A landscape with many valleys, sampled at points; each row gives a point and its height.
From any point a ball takes the steepest step (drop divided by distance) to one of its 2 nearest points. It stops when none of these is lower. Distance is the straight distance between rows; heights are no part of it.
Pak: [192 167  99 125 135 157 138  86  97 118 137 130 155 145 143 171 136 118
 131 133 141  96 153 148  94]  (h 44.8)
zusaz: [197 102 112 120 151 209 174 162 184 141 134 100 135  28 126 161  83 123
  90 141 161 109 166 130  91]  (h 12.2)
kuz: [133 124 116 116 114 106  89 107 100 145  94 121 144 190 116 114 163 141
  64 123  86 161 157 138 116]  (h 26.0)
Gunav: [108 162 135 145  84 111 141 150 132 120 156 122 171 164 109 153 118 139
 153 135 121  99 111  94 116]  (h 66.2)
zal: [105 136 120 111 162 163 131 109  75 132  73 113 122 151 170 113 172 123
 110 124 179 127 209 141 131]  (h 21.2)
gugav: [165 128 137 111 167 123 191 121 167 153 119 105 125 147 127 152 198 108
  98 137 119 120 171 162 141]  (h 46.2)
Zafo: [144 157 175 119  92 134 159 142 172 100 110 123 163 147 118 102  83  96
  73 147 127 144 130 107 136]  (h 23.9)
gabet: [102  85 125 126 148 114 109 138 137 167 152 128  99  86 133 128 118 110
 137 130 108 140 160 153 179]  (h 14.1)
lun: [ 96 118 137 119 138 139 123 172  95 146 152 160 128  86  86 138 179 142
 151 129 126 138 121 103 108]  (h 49.8)
Pesez: [ 96 108 152 145 145 150 113 176 149 141 157 115 111  99  99 162 130 137
 180 149 135 100 106 117  96]  (h 52.4)
bosuz: [149 154 140  95 153 151 133 124 104  83 105  90 164 151 108 133 126 143
 108 113 154 115  98 131  97]  (h 36.1)
Pom: [116 148 149 121 140  75  98 127 126  74 138 154 154 175 129 103 107 142
 111  84 122 116  54 120 135]  (h 41.0)
sima: [192  80 161 121 121 211 190 169 193 147  94  61 131 110 127 150 108 155
  59 136 149 175 158 146 123]  (h 13.7)
zesa: [ 73 135 170 136 100  76 120 168 138  92 147 129 171 123  71  95 101 137
 130 113 135 148  93 145 101]  (h 15.7)
nuva: [154  90 115 129 152 140 117 166 157 126  93  96 151 152 130 121  79 102
  74  88 106 160  66 145 174]  (h 26.3)
Tefaz: [ 87 139 159 107 106 113 105 146  76 117 126  96 118 145 153 146 187 159
 175 108 148 103 145 134 137]  (h 56.8)
lim: [121  98 148 143 146 151  78 149 175  93 109 156 129 126  98 141 132 101
 131 133 111 111  34  84 139]  (h 35.7)
kem: [154  83  80 108 162 184 159  99 128 160 106 107 112 205 172 203 114 103
 128 142 118 141 195 141 142]  (h 57.3)
Lefo: [127  74 148 117 146 166 125 220 226  94 109 100 146 126 123 133  83 152
  78 127 158 173  97  82 130]  (h 29.5)
Veza: [110 129 161 116 102  89 136 123 126 112 184 173 122 100 141 131  98 105
 184 146 117 130  97 145 150]  (h 29.3)
sofi: [174 160 126 172 118 146 115 115 124 134 156 134 145 155 152 168 125 105
 141 131 161 116  99 114  87]  (h 41.3)
Reb: [144 112 141 145 192 120 163 116 152 139 108 105 126 141 130 126 111 161
  84 143 107 132 130 140 177]  (h 37.0)
nus: [ 88 153 147 194 113 112 135 138 129 130 164 157 144 141 136  88  83 135
 155 134 143 117  52 108 141]  (h 22.1)
ror: [141 144 136 123 144 163 148 143 114 109 126  85 120  94  97 121 125 112
 146 109 176  93 125 127 117]  (h 32.5)
pozen: [179  69 118 129 183 139 171 136 161 178 127 126  80  93 139 137 132 126
 102 109 101 142 182 146 162]  (h 27.1)
rol: [146 119 132 113 125 148 108 130 135 131  83 128 144 141 117 129 157  86
  90 141 100 149 134 116 135]  (h 30.4)
mugem: [133 137 132  96  96 111 133 145 104 118  96 142 141 140 117 122 216 121
 109 118  86 126 125 120 146]  (h 34.1)
dugim: [141  72 138  99 161 133 110 145 189  87 129 159 139 136 101 136 130 122
  99 133 110 156  64 112 166]  (h 39.0)
pota: [141 122  99  93 164 171 144 105  92 170 105 143  70  88 145 134 175 100
 136 132 121 106 204 112 111]  (h 29.8)
kamib: [138 139 145 173 121 124 149 125 136 152 177 124 160 107 136 141  90 121
 148 156 160 117 152 147 158]  (h 36.0)
bami: [ 72 155 138 127  79 124  93 143  94 118 155 141 145 163 154 119 160 128
 170 121 168 132 124 106 165]  (h 58.5)
nuzo: [166 138 121 123 132 178 159 115 158 152 125  91 120 125 125 146 106 101
 116 143 164 136 215 126  58]  (h 29.4)
pevaz: [ 73 142 107 145 119 116  91 102 107 146 106 112 127 144 125 104 140 131
 137 168  90 125 156  95 157]  (h 22.7)
Dituk: [132  88 109  91 160 181 129  93  91 141  66 142  92 129 122 133 165 137
 100 146 101 133 203 124 132]  (h 35.4)
zepi: [121 159 154 116 136  58  88 125 113  91 115 155 118 141 155 117 159 116
 107 100 110 141 101 155 118]  (h 38.8)
vuse: [154 177 111 141 137 120 112  83 126 155 151 130 117 134 112 140 181 103
 139 167 151 125  97 110 101]  (h 38.0)
mari: [137 150  82 164 115  58  76 113  99 112 180 154 104 119 158 133 135 150
 198 102 145  95  95 168 126]  (h 62.6)
gud: [126 164 124 156 113 119  87  77 119 150 142 162  96 120 122 127 128  87
 186 160 109 142  64 105  97]  (h 35.3)
Fego: [176 107 143 139 181 147 161 110 136 146 122 146 123 100 162 150 107 147
  94 165 111 127 168 142 134]  (h 32.6)
zusu: [146 102  96 132 162 194 152  96  79 190  52 128  83 106 167 128 187  80
  93 141 132 113 225 144  76]  (h 22.4)
zed: [111  87 176 116 152 140 113 195 158  84 115 124 167 116 126 144  75 139
  82 135 132 156 112 112 129]  (h 24.6)
Rop: [115 159 152  81  84  85 113 128 109  93 136 167 114 115 119 112 186 130
 153 124 102 145  96 123 121]  (h 36.6)
sikiz: [100 186 110 156  80  48 113  88  90 135 148 179  94 107 177  92 121 164
 185 132  98 140  99 111 137]  (h 24.7)
per: [131 158 109 144  89 142 165 123 139 110 165 137 136 131  76  98  86  89
 165 111 159 112  47 108 114]  (h 15.1)
nudu: [101 139  96 124 112 105 105 144  91 118 187 162 149 129 147 140 157 115
 181  98 162 116 152 136 136]  (h 59.9)
Vog: [157  85 125 111 163 154 108 165 140 114 173 171 119  78  91 143 148 131
 118 124 149 129 126 105 102]  (h 46.7)
lufas: [150  63 140 114 167 175 139 168 176 133 145 179 118  82  86 136 130  95
 126 124 143 156  72 107 140]  (h 43.0)
gapa: [ 55 110 124 154 103 103  96 124 107 164 147 147 119 107 130 106 155 134
 160 146 104 143 127 128 184]  (h 18.9)
kek: [119 131 143 134 122 131 113 130 148 107 137 175  91 108 116 132 134  72
 176 143 109 107  45  95 126]  (h 32.8)
gegi: [112 161 122 146 102  55 126 102 116 126 145 179 116 115 167 103 111 110
 162 113 103 117 105 133 193]  (h 26.6)
pulom: [181  99 135 119 143 225 146 142 157 154  90  96  95  79 147 165  82 116
  85 149 165 124 196 123  58]  (h 21.4)
safi: [149  84 105 122 117 177 150 104 139 175 119 115 134 135 141 191 115 106
 132 165 104 133 222 164 136]  (h 52.9)
Zefof: [103 100 167 193 110 121 130 162 178  99 154 164 152  97 129 106  84 119
 147 143 145 112  73 126 152]  (h 25.3)
neteg: [128 140 143 123 110 115 145 100  99 175 185 154 104 104 145 144 110 111
 186 144 154 139 130 167 150]  (h 32.4)
mepim: [154 146 100 150 137 104 121 119  97 148 101 109 113 125 172 121 156 108
 125 100 140 109 194 154  80]  (h 37.7)
dore: [127 114 134 127 183 192 133 107 123 168  67 112 104 132 168 137 190  96
 103 161 173 134 201 129  92]  (h 11.5)
luba: [124 109 148  98 134 144 123 132 118 122 134  92  89 107 113 106 117 148
 149  86 169 117 169 132 159]  (h 29.1)
sizo: [ 78 175 104 172  77  74 120 131 101  98 174 161 150 141 140 106 129 186
 200 106 126  76  45 106 125]  (h 64.4)
Lut: [133 147 149 146 140  83 171 115 152 138 138 112 128 140 104 120 132 180
 108 152  91 107 145 139 127]  (h 40.1)
fotis: [133 159 100 126 136  77 107 112  75 123 119 141  90 106 183 114 174 103
 138  95 119 108 125 155 124]  (h 40.6)
Beda: [102 180 132 124  97  82 122  81  56 145 112 154 103 122 164  99 144 158
 146 155  84 137 149 128 125]  (h 22.6)
dizut: [134 131  83 109 147 159 130  79  82 149 146 123 129 134 133 170 120 119
 155 158 114 122 194 160 124]  (h 48.7)
Bora: [128 148 130  93 125 106 122 101  87  98 129 124 126 103  91 105 118 155
 131 124  89 119 155 156 134]  (h 15.8)
lebim: [101 145  70 139 149  85 103 116 126 110 199 179 115 107 133 133 138 130
 211 128 149  92 120 116 145]  (h 61.3)
tef: [151 114  98 148 129 143 128 143 172 104 145 135 148 116  92 106  66  96
 125 106 147 128  71 109 128]  (h 18.3)
novil: [120 154 148  95 137 111 141 145 142  66 106  87 195 181  87  92 107 169
  57 107 145 116  80 133 112]  (h 38.9)
gep: [158  93  99 141 140 162 141 168 201 125 100  92 143 110 117 115  72  84
 107 121 143 163  92 119 152]  (h 22.3)
zir: [109 145 123  97  80  74  90  83  72 102 116 144 143 150 131  82 112 140
 121 106  89 138 141 162 165]  (h 19.2)
Dif: [114 117 115 147  93 113  98 130 136  95 145 151 131 157 115 130 105 141
 171 110  92  83  88  89 140]  (h 67.3)
bozi: [161 104 158 117 139 177 176 164 178 128 125  72 142  71 112 143  73 142
  97 143 156 136 131 150 121]  (h 3.8)
rila: [ 96 197 120 153  50 108 133 118 100 106 144 115 139 152 130 101 125 171
 190 124 135  85 100  78 137]  (h 65.1)
repi: [118  76 154 106 158 141 148 130 156 186 138 138  83 116 158 152 121 114
 121 128 133 151 217 140 153]  (h 20.9)
bezet: [147 159 148 144 115 132 144 134 129 129 116 103 137 149 145 134 127 130
 108 112 157 109 194 113  65]  (h 34.2)
simol: [180  73 101 105 168 151 163  95 130 156  61  72  94 171 129 171 144 146
  73 100  72 147 177 181 116]  (h 65.0)
bosip: [108 128 173  95 109 138 136 162 169  85 141 135 171 132  94 115  83 116
 111 132 140 165  88 104 102]  (h 19.7)
Voze: [101 183  92 158  74  60  65  95  89 105 149 133 138 151 137 136 150 162
 182 126 119 102  65 138 108]  (h 63.6)
raf: [177  51 113 122 139 204 180 176 158 199  90  85 107 131 116 152 137 151
  61 117 144 178 192 137 104]  (h 23.8)
pufi: [ 91 127 139 149 110  87 125 139  98  99 145 128 135  82  81  80 100 176
 142 108 114 114 131 144 120]  (h 12.1)
siba: [106 181 100 143 118  99 125 105  75 140 150 139 158 139 127  91 100 127
 148 121 131 131  51 129 136]  (h 19.5)
kogel: [116 142 160 123  97 105 103 138 163  93 126 117 184 206 115  98 101 158
  63  91 127 138  52 114 127]  (h 40.9)
Gar: [ 73 183  94 112 100  97 140 112 129 109 143 130 154 143  78  75 105  92
 175 121 147 139  48 123 151]  (h 17.5)
vozu: [ 90 153 129  97 153 124 116 116  70 129  87 105  91 133 145  83 146 133
 134  94 153 121 172 118 152]  (h 25.7)
mavos: [140 137 101 123 119  80  68  76  90 114 131 158 157 189 144 118 131 163
  75 105  85 130 135 153 133]  (h 22.5)
lub: [169  56 141 148 130 176 158 226 222 147 118  79 118 111 112 156 108 165
  81 122 139 161  89  83 115]  (h 33.7)
fer: [171 139 133 156 138  99 151  88 145 138 120 130 137 126 130 127 194 142
 106 168  99 112 155 149 156]  (h 42.8)
zedez: [ 74 176 111 126 102  84  99  97  91 134 116 151 145 158 119  94 180 153
 125 146 110 166 125 101 135]  (h 25.2)
vatel: [ 58 134 174 126 127  96  87 148 125 128 144 102 106 106 135 152 139 130
 173 148 131 121 130 137 121]  (h 54.8)
gal: [162  64 106 109 149 198 182 100 146 152  58  63 110 191 164 186  96 141
  85 136 106 149 208 162 103]  (h 61.5)

For each start below, name the point where the ball stops.
Voze => kek
Rop => pufi
fotis => bozi
fer => gabet
kogel => dore
Pesez => kek
gal => kek
